Each row is a point on a landscape with many valleys, with its height.
From any point a ball rolls to the lowest of the 2 points nearest to it. It stops when none of these is lower. Distance is the straight distance between rows; heights are no part of it.
Lisi: [ 91 139 130 110 185 135  89 145 127 124 163  85  88 164 148 120 134 150
 134 170  73 107 139 108  70 172 116  77]  (h 2.02)
tonod: [188 147 166  72 149 120 132 155 138 127  63 100 123 105 135 129 128  96
 105 116  58 217 120 163 129 162 106 152]  (h 4.25)
Vumef: [172 124 145 161 136  74 107 156 131  98 116  86 145 130 112 134 135 128
 129 149  82 131 152 174  57 103  94 117]  (h 2.67)
Pebig: [112  60  80 195 111 105 132 173 162 119 140  99 121 144 125 193 133 144
 126 151 115 164 147 176 162 108  94 127]  (h 4.52)
Zat: [ 53 155 121 134 147 147 113 107 142 142 150 178  95 110 104 119 149 110
 134 156 134  95  98 100 126 124 132 160]  (h 2.58)
rop: [149 132 148 112 168  95 102 126 128 104 150 113 122 144 122 107 129 151
 132 105 107  97 125 103  65 130 120 108]  (h 2.74)
dalof: [ 48 140 153 149 141 137 113  91 155 119 170 109  91 175 147 131 143 156
 141 195  77  79 107 116  75 173 128  61]  (h 2.37)
Rab: [107  72  96 157  98 111 114 183 151 105 157 128  88 154 121 213 118 139
 133 133 153 171 151 148 167  95  78 126]  (h 4.80)
kisi: [171 125 155  61 154 119 120 130  78 118 133 121 138 102 148  85 117 123
 111  63 123 117 116 104 114 138  90 115]  (h 2.21)
tonut: [166 119 124 123 117  92 109  69 147  99 149 120 115 229 141 106 104 129
 124 185 133  64 153 117  82 169 113  86]  (h 3.61)
tage: [162 132 148 114 176 127 105 131 113 127 103 120 134  80  75 128 146 103
 149  95 144 152 109 129 118  67  98 117]  (h 6.02)
fiti: [189 122 167 100 198 120 111 115 138  89 117 113 110 116 103 125 119 120
 157  93 125 164  99 142 115  96  73 108]  (h 6.19)
lon: [ 65 129 152 158  80 116 132 165  79 146 144 121 157  64 174 148 197 138
 151 120 141 110 166  98 121 121 141 116]  (h 4.54)
ziz: [146 142 155 168  84 114 122 129  78 135 122 111 204 127 162 104 160 187
 138  88 197  57 177  90 101 137 152 110]  (h 4.84)
mozu: [144 124 127 116 134 129 108  77 164  96 151 130 108 192 113 112  99 128
 130 166 101  82 119 129  79 150 112  88]  (h 3.42)
meki: [ 72 135 122 131 114 109 102 122  94 141 129 185 125  83 126 126 148  81
 159 102 195  86 122  93 139  83 113 159]  (h 1.54)
gimir: [125 107 152 146  62 124 164 116 152 121 123 186 102 141 151 107 116  54
 117 125 144 139 145 139 164 154 103 179]  (h 3.35)
Raz: [119 143  99  85 182 159 136 137 133 150 115 117  82 110 138 136 113  97
 120 120 118 201  97 113 163 152 138 137]  (h 3.17)
vol: [159 102 128 163  81 123 176 115 174 115 124 145 119 158 147  87  89  72
 108 157 142 122 117 143 149 160 111 146]  (h 3.66)
Dop: [ 96 131 136 120  76 118 133 153  90 152 134 123 147  55 160 173 187 110
 129 116 126 131 172 122 134 119 120 141]  (h 4.86)
zaku: [174 126 149 100  90 100 130 161 111 136  38  95 145 113 169 159 121  76
 102 149  44 185 146 163 139 141  80 163]  (h 6.80)
ronir: [ 82 157 149 143  78 128 169 133 172 150 111 189 126 110 124 139 160  63
 109 106 121 153 140 151 155 135 137 208]  (h 2.60)
filel: [101 115 111 147  77 178 168 113 177 143 165 176 102 156 115 134 117 148
 114 166 132 120 100 145 207 148 145 132]  (h 1.62)
nem: [196  87 120 144 105 122 137 165 151 117  72  75 139 123 129 171 113 114
 135 133 115 196 140 165 137 125 115 114]  (h 6.55)
das: [ 75 117 112 119 105 157 160 119 160 137 157 170  88 130 137 126 124 116
 110 150 110 130  95 123 174 174 146 155]  (h 1.98)
megot: [207 110 148 105 142 147 128 123  94 108 134  79 163  91 140 127 106 149
 125  55 154 164 129 131 180 111  99  96]  (h 3.18)
fut: [107 126 103 128 139 175 178  92 158 139 127 149  98 145 111  99  89 107
 111 155 125 138  76 136 160 161 160 134]  (h 2.31)
lom: [211 127 172 145 131 130 156 127 143 105  92 131 159 129 137  73 106 102
 128  96 110 141 121 149 118 124 139 149]  (h 4.14)
Rom: [105 118 119 128 143 136 125  97 166 113 153 129  99 182 107 132 114 119
 124 197  68 117 108 152  93 160 121 106]  (h 3.21)
Maro: [190 129 168 112  91 137 140 133  87 125  93 142 186  68 143 105 112 112
 116  78 138 113 137 131 129 107 129 150]  (h 4.69)
funir: [ 25 162 127 123 142 158 122 120 163 167 160 169  96 118 118 128 184 127
 136 164 100  94 116 123 141 151 141 143]  (h 2.89)
saru: [204 111 151  87 166 127 129 118  91 102 135 114 159 131 168  92 108 167
 124  48 152 148 118 116 151 133 104 113]  (h 2.70)
Gare: [178 124 181  98  91 117 117 136 104 137  50 113 151  79 138 165 120  66
 103 129  88 177 135 148 129 130  79 152]  (h 6.91)
Kebe: [149 127 118 133 161 126  95  80 120  99 129 136 125 176  90 112  92 161
 164  91 189  90 109 104 132  73 144  98]  (h 2.90)
Nur: [102 147 163 171 142 142 132  99 167 111 158  91 102 172 128 130 156 165
 122 186  85  87 137 131  56 157 146  64]  (h 2.05)
sav: [108 119 106 174  83 111 132 101 143 153 171 169 156 180 136 128 105 165
 136 147 205  64 160  97 151 155 131 140]  (h 1.76)
nesuv: [168 119 103 149 125 116 135 115 108 139 122 147 157 164 131  91  91 148
 147 101 187 101 134 100 139 138 164 123]  (h 1.72)
Lolom: [142 130  96  81 192 160 142 167 110 129  94  98  92 101 141 152 116 116
 114 112 131 234 108 137 164 151 113 113]  (h 3.43)
verur: [ 95 135  92 133 146 148 126 139 110 142 143 136 131 114 103 123 118 166
 133  95 160 129 116 108 153  75 177 111]  (h 2.69)
lak: [168 107 118 141  96 108 147 156 128 137  55 101 128 106 160 177 107  91
 101 134  89 204 145 172 155 120 102 146]  (h 6.67)
bafa: [170  82 110 193 117 115 138 138 145 131  87 112 162 113  98 164 124 141
 157 113 153 145 130 156 133  81 148 108]  (h 3.93)
Kobil: [113 140 132 114  88 129 122 151  76 173 115  81 183  28 127 172 173 133
  90  87 104 138 170 131 130 126 132 134]  (h 5.20)
Ses: [108 122  89 140 104 117 113 148  76 139 158 120 166 129 173 138 143 173
 151 123 191  79 152  82 165 135 142 128]  (h 3.98)
bilob: [116 133 113 101 134 135 124 153  84 156 119 106 158  51  98 164 173 136
 116  94 123 159 129 142 146 111 145 140]  (h 5.48)
kopu: [137 116 107 132 170 120  79  97 113 106 142 141 115 140  91 131 112 135
 155 127 153 113 117 116 101  81 133 102]  (h 2.59)
Ter: [187 110 129 133 107  92 141 145  95 111 133  86 168 175 176  85 103 140
 124 137 124 102 176 129 100 177 123 111]  (h 4.02)
tokit: [201  95 131 121 181 108 117 133 142  82 138 103 120 157 117 124 108 141
 135  89 105 160 122 162 110 120 113 101]  (h 6.32)
fef: [106  84  98 123 131 105 118 135 112 124 125 129 121 117 146 164 118 101
 146 127 147 145 135 124 130 127 100 130]  (h 5.21)
somo: [194 146 204 138 122 138 154 126 111 123  87 153 169  80 130  80 121 114
 116  60 119 146 119 133 138  99 140 157]  (h 4.42)
fure: [152 104  99 148 109 124 129  90 133 131 141 142 155 196 132 120  95 170
 130 144 172  84 152 110 134 153 146 124]  (h 1.30)
Pib: [117 149 162 128  45 136 186 163 166 126 105 193 127 123 160 128 133  47
  99 101 120 131 162 145 161 145 122 205]  (h 2.99)
Rov: [ 83 118 101 141 109 109 117 159  86 139 152 143 153  78 168 144 173 155
 142 125 173  87 145  96 131 122 141 122]  (h 4.24)
mef: [144 123  96 128 185 157 134 140 128 126 117 112 112 134 102 129 115 158
 144  92 145 155 108 120 168  90 159 101]  (h 2.94)
Bosog: [126 126 107  87 163 113 103 131 112 111 161 110 104 168 163 109 107 137
 126 148 114  88 115  83  76 161 121  98]  (h 2.39)
mugo: [ 80  95  80 111 122 177  97 116 178 111 194 131  63 165 130 168  69 169
 148 180 121 146 115 128 172 125 106 114]  (h 3.16)
dofu: [197 137 168 129  99 109 146 146  93 108 127 112 190 144 172  79 111 181
 105  98 131 122 166 125 104 160 136 146]  (h 4.29)
nake: [111 149 124 121 156 145 111 127  98 133  80 137 129  72  67 140 141 102
 145 102 168 147 103 123 147  70 130 124]  (h 5.86)
nenok: [ 33 148  75 146 143 138 107 125 115 150 158 133 133 105 108 147 130 172
 153 133 153  91 116  97 161  81 172 135]  (h 3.07)
Lolap: [116 145 121 112 133 144 138 146  86 149  98 116 147  67  88 151 147 137
 137  65 152 162 124 138 173  69 161 121]  (h 5.67)
Fotid: [ 61 110 110 112 122 170 125 115 174 127 172 159  48 144  98 171 100 146
 147 163 104 151  94 143 197 123 102 130]  (h 2.92)
rari: [106  80  88 140 142 117  91 143 136 115 139 129  85 145 130 176 103 113
 135 142 141 163 125 129 165 108  96 124]  (h 5.04)
semed: [ 52 142 137 133 134 124  92  83 159 134 171 146  94 145 121 136 141 133
 148 189  86  69 106 112  78 145 116 106]  (h 2.68)
zevu: [123 114 112 138 125 115 101 121 115 139 133 136 130 134 123 110 119 124
 150 121 169  97 119  99 102 108 148 128]  (h 2.19)
Kabe: [157 144 134  77 163 135 155 168 112 145  94  94 128  96 139 113 139 130
  95  91  85 209 121 148 132 165 145 145]  (h 3.97)
gir: [137  94  91 216 102 111 141 145 163 128 122 110 140 132 106 181 128 130
 133 144 135 155 142 169 143  90 140 134]  (h 4.23)
vok: [155 143 119 164 152 134 140 101 172 100 154  83 128 207 110 126 133 187
 111 163  90  76 151 155  68 139 138  77]  (h 1.64)
fedi: [127 157 144  50 186 115 110 142  71 134 139 137 105 105 124  96 119 113
 129 106 118 136  99  99 103 137 103 139]  (h 1.65)
Roful: [ 74 157 124  70 155 115  77 129 103 159 115 146 102  97  83 160 190  93
 131 137 144 144 111 135 117 116 115 173]  (h 6.20)
Voki: [192 123 147 141 122 126 160 113 171 115 107 135 131 160 119  86  88  83
 124 135 130 148 111 149 110 144 144 132]  (h 3.92)
bufi: [121 146 110  70 187 152 119 173 105 150  94  89 105 101 110 142 145 157
 102  85 100 212 107 150 159 139 133 119]  (h 3.70)
Riri: [ 76 155 109  79 185 147  99 144 126 134 147 111  95 137 136 121 138 154
 115 147  85 126 109 105  99 154 145 122]  (h 1.61)
kenup: [ 61 150 127 116 124  97  97 106 109 130 161 184 116 102 134 113 145  80
 140 143 161  84 110  88 100 104 116 159]  (h 2.11)
bisut: [190 149 162 175 124 101 130 142 169 110 102  75 134 176 112  97 128 126
 119 161  63 113 155 166  53 124 112 131]  (h 2.15)
Gabat: [ 68 134  98 110 152 185 137 103 171 151 133 146  73 131 111 154  93 122
 131 163 127 185  85 142 201 136 136 128]  (h 2.65)
lanak: [171 154 145 171 114 136 171 109 180 120 151  85 137 195 126 101 150 182
 110 161 127  69 163 147  61 145 165  83]  (h 1.27)
Gelik: [ 90 149 146 132 114 129 136 135 117 153 112 173 142  71 122 117 175  82
 119 135 141 115 124 121  97 113 153 176]  (h 1.56)
fozik: [ 91 171 137  84 160 108 104 109 101 151  82 162 104  73  74 128 168  72
 149 121 163 179 100 126 128  85 118 152]  (h 6.03)
Kivim: [ 90 120 123 162  85 187 187 108 168 132 183 153 142 171 140 126 118 188
 119 187 128  89 118 153 175 167 143 137]  (h 1.24)
Vib: [ 84 173 141 115 113 118 149 137 145 159  95 174 133  82 114 133 181  55
 117 114 116 166 130 143 116 147 147 191]  (h 2.16)
rumil: [ 71 156  86  84 169 167 133 113 143 156 121 144  71 132 125 131 118 115
 114 143  97 184  81 117 178 166 167 138]  (h 2.91)
pigek: [198 130 134 169 131 107 123  73 150 103 106 161 147 178  86 105 110 142
 159  99 204  83 127 118 128  91 143 102]  (h 3.22)
bok: [ 64 120 154 127 136 145 128  79 174 109 170 164  92 164  93 137 128 121
 132 208  80  90  77 147 103 170  95 126]  (h 2.97)
pozi: [119 151 164 158  87 109 142 131  79 134 129 101 173 149 196  95 141 183
 134 114 177  75 164  71 101 170 153 100]  (h 5.05)
zuvaz: [ 96 169 138  55 208 139 104 136 110 135 144 123  89 133  96  92 125 136
 122 124  99 127  91  92 111 138 120 142]  (h 1.17)
fev: [168 126 146 128 163  90  90 147 113 110 134 108 150 114  94 131 154 128
 134 111  98 108 130 139  64 104 110 113]  (h 3.10)
todo: [218  97 137 143 140 106 146 157 141  83  91  76 141 144 119 127 105 136
 111 112 100 178 128 178 121 115 120 114]  (h 6.44)
pog: [ 17 146 127 147 125 171 150 124 180 153 164 154 106 130  99 154 183 152
  97 187  79 135 113 152 145 164 145 143]  (h 3.19)
noli: [ 39 129  89 161 106 146 133 147 135 150 169 158 126 113 138 144 148 177
 137 128 166 108 138  97 181  81 173 142]  (h 3.39)
rezug: [111 138 133 131  94 120 125 112  89 137  97 179 161  66 125 108 160  90
 133  89 177  88 120 109 106  86 142 154]  (h 0.80)
Gobab: [176 126 149 106  91  97 126 138  99 125 101 138 152 104 167 100 102  82
 121 118 131 110 144 125 100 132 110 144]  (h 4.94)
lofis: [149 129 116 133 169 166 158 119 164 141 123 125 118 139 106 114 108 139
 112 119 117 156  94 124 139 139 178 114]  (h 2.62)
fakal: [195 145 168 143  85 114 133 134  85 130 130 124 213 120 158 107 145 177
 133  90 155  75 182 123 103 124 129 118]  (h 4.59)
pev: [ 71 126  77 123 106 135 118 148  90 148 164 150 131 123 158 142 126 183
 154 113 197  98 132  76 195 107 146 150]  (h 3.72)
kugo: [ 63 116  87 140 116 187 155 124 153 137 177 132 120 152 154 146 121 189
 123 174 105 107 107 129 168 162 168 108]  (h 0.78)
pafad: [186 123 125 141 115  86 132 111 129  95 133  99 129 211 168  89 111 132
 124 165 118  83 185 127  90 164 109 108]  (h 3.81)
vif: [136  91 130 106 106  95 117 125 100 111 128 139 108 113 158 118 109  61
 136 134 151 129 138 112 122 129  75 155]  (h 5.16)
mes: [172 117 173  83  82 116  95 139  80 145  91  94 166  47 135 146 124  79
  92 111  70 155 169 139 150 116 105 151]  (h 7.05)
rivi: [188 159 158 189  99 125 159 124 170 124 126  73 152 183 139  89 129 134
 124 161  97  92 179 156  68 138 150 104]  (h 1.69)
bonu: [195 115 124 169 128 120 125 108 136 112 117 145 166 134 102 128 105 113
 155 117 182 136 132 134 122  74 146 114]  (h 3.57)

Call two points neighbours if one is among the 2 nearest of the other. Go from one point of each pair to the other, from neighbour to neighbour, staying as low as possible. Name the highest point that can't be avoided.
rezug, kugo => pog
zuvaz, lanak => fev
verur, kugo => mef

For each start below, name the point where the ball stops.
mes => verur
Voki => rezug
bonu => fure
tonod => Gabat
mef => kugo
Gare => verur
tage => verur
fozik => verur
pozi => lanak
